Each scene shows the same named points in several views. A view is turned or mirrored, and shifted as a whole, has a little noise and may leave points out.
(in the rows, 128 means zero)

Scene 1
View 1
Q492: [184 134 118 172 196  94  66  84 197 143 166 171 127 163]
Q889: [180 116 119 159 195  91  82 101 218 147 151 154 128 145]
Q591: [142 123 138 110 133 123 106 179 163 104 174 140  58  80]
Q973: [147  96 130 171 173  97  88 103 216 171 145 159 121 115]
Q602: [173 144 127 164 173 103  74 102 169 138 179 176 111 146]
Q981: [157 107 128 134 159 108 101 141 205 132 155 137  97 105]
Q763: [220 137 107 123 219 105  74 128 209  98 166 136 100 172]
Q487: [170 123 126 132 170 111  87 139 190 123 161 149  94 121]
Q361: [184 135 125 140 179 107  79 122 185 126 171 156  98 141]
Q435: [147  81 125 154 179  93 102 117 242 163 133 137 119 105]
Q717: [142 143 140 160 128 113  81 124 139 139 188 179  95 110]
Q950: [133 125 141 181 140 100  82  98 168 168 171 186 118 111]
Q270: [152 115 137 118 145 117 105 172 180 116 165 136  72  93]
View 2
Q973: [169 159 131 140 109 142 116 140 150 162 131 147 100 162]
Q889: [169 170 136 127 127 140 119 134 169 167 125 143  84 159]
Q270: [158 161 126 163  83 181  95 169 145 204  95 144  99 132]
Q981: [156 157 112 118  61 150 100 154 118 210 115 144 112 156]
Q492: [177 167 152 152 146 141 120 136 181 138 134 153  83 159]
Q361: [165 162 141 166 115 172 103 158 166 174 108 151  91 132]
Q435: [162 161 113  98  78 132 121 135 133 196 133 140 107 171]
Q717: [166 137 142 212 104 177 102 171 128 149 108 166 146 138]
Q591: [149 147 122 192  53 200  77 190 118 219  75 151 125 115]
Q763: [169 191 152 138 134 171  93 150 203 197 100 141  37 127]
Q950: [172 138 136 180 112 147 116 153 121 137 133 162 149 163]
Q487: [159 160 132 159  92 174  97 162 154 192 101 148  97 135]
View 3
Q361: [121 109 122 141 141 171 100 103 154 178 158 191 145 161]
Q602: [117 113 116 133 108 179  88 108 161 169 159 188 134 154]
Q889: [126 125 125 131 102 176  84 150 181 128 154 206 119 141]
Q763: [130 112 135 138 119 164  74 142 179 176 197 218 127 176]
Q717: [106  94 107 146 162 184 124  51 121 193 127 158 166 158]
Q435: [117 133 123 141 163 181 132 150 153  94 128 193 140 123]
Q973: [110 124 109 137 137 186 126 118 146 112 111 176 143 123]
Q487: [121 113 125 149 171 174 111 114 148 169 160 196 153 163]
Q591: [115 102 131 164 238 164 139  97 114 186 170 191 180 177]
Q492: [113 115 108 133  84 184  86 104 168 161 140 183 125 146]
Q950: [104 110 108 147 164 186 134  88 125 151 117 171 157 136]
Q981: [117 116 129 147 183 172 127 119 139 142 147 194 155 153]
Q270: [121 108 131 147 189 169 120 116 143 171 166 196 160 167]
View 4
Q602: [194 144 117 103 152 157 141 104  75  86 102 147 161 166]
Q487: [189 127 112 149 142 150 152 134  94 100 115 118 147 150]
Q973: [181 167  88 131 118 111 157 101 101 130 140 161 126 157]
Q270: [188 122 111 158 143 154 155 145  98 101 124 104 142 140]
Q435: [183 169  94 161 100 122 177 115 117 135 120 168 109 163]
Q361: [191 131 116 123 154 154 142 123  82  94 111 122 154 156]
Q717: [173 123  90 106 166 117 129 118  79 104 169 101 169 116]
Q950: [170 149  85 102 145 102 138  97  89 121 163 135 152 134]
Q889: [191 159 113 113 130 148 154 106  90 109 100 171 137 177]
Q492: [193 156 113  89 145 146 135  89  77  95 104 169 156 178]
Q591: [175  96  95 204 146 137 165 188 115 112 151  52 133 101]
Q763: [207 128 139 135 148 193 146 134  80  75  64 143 148 182]
View 5
Q487: [145 125 100 114 127 110  95 117 147  91 158  93 142 208]
Q591: [133 156  74 105  99 107 137 106 187  68 189 144 145 172]
Q602: [135 120 135 113 160 106 134  94 101  72 134  64 174 200]
Q270: [137 135  94 111 126 107 116  96 152  71 166 110 152 189]
Q717: [125 136 114  98 126 109 189 146 150  80 157  92 169 174]
Q435: [145 100 107 114 132 111  61 141 138 107 147  78 120 229]
Q973: [140 101 123 109 136 112 102 154 132 106 139  63 136 217]
Q361: [136 131 117 111 151 106 129  93 125  64 144  85 169 191]
Q981: [140 131 103 113 122 107 104 120 150  87 158 101 141 198]
Q950: [133 118 123  98 133 110 166 172 136 103 137  66 157 189]
Q492: [137 106 143 110 171 108 135 110  86  84 127  48 171 207]
Q763: [143 129 117 127 167 105  96  37  95  53 145  80 172 205]

Which points are out of place in each view (at most two, in the order of its rows)? Write none if all are in place.
view 1 -> Q602, Q270
view 2 -> Q973, Q981
view 3 -> Q889, Q950
view 4 -> Q591
view 5 -> Q487
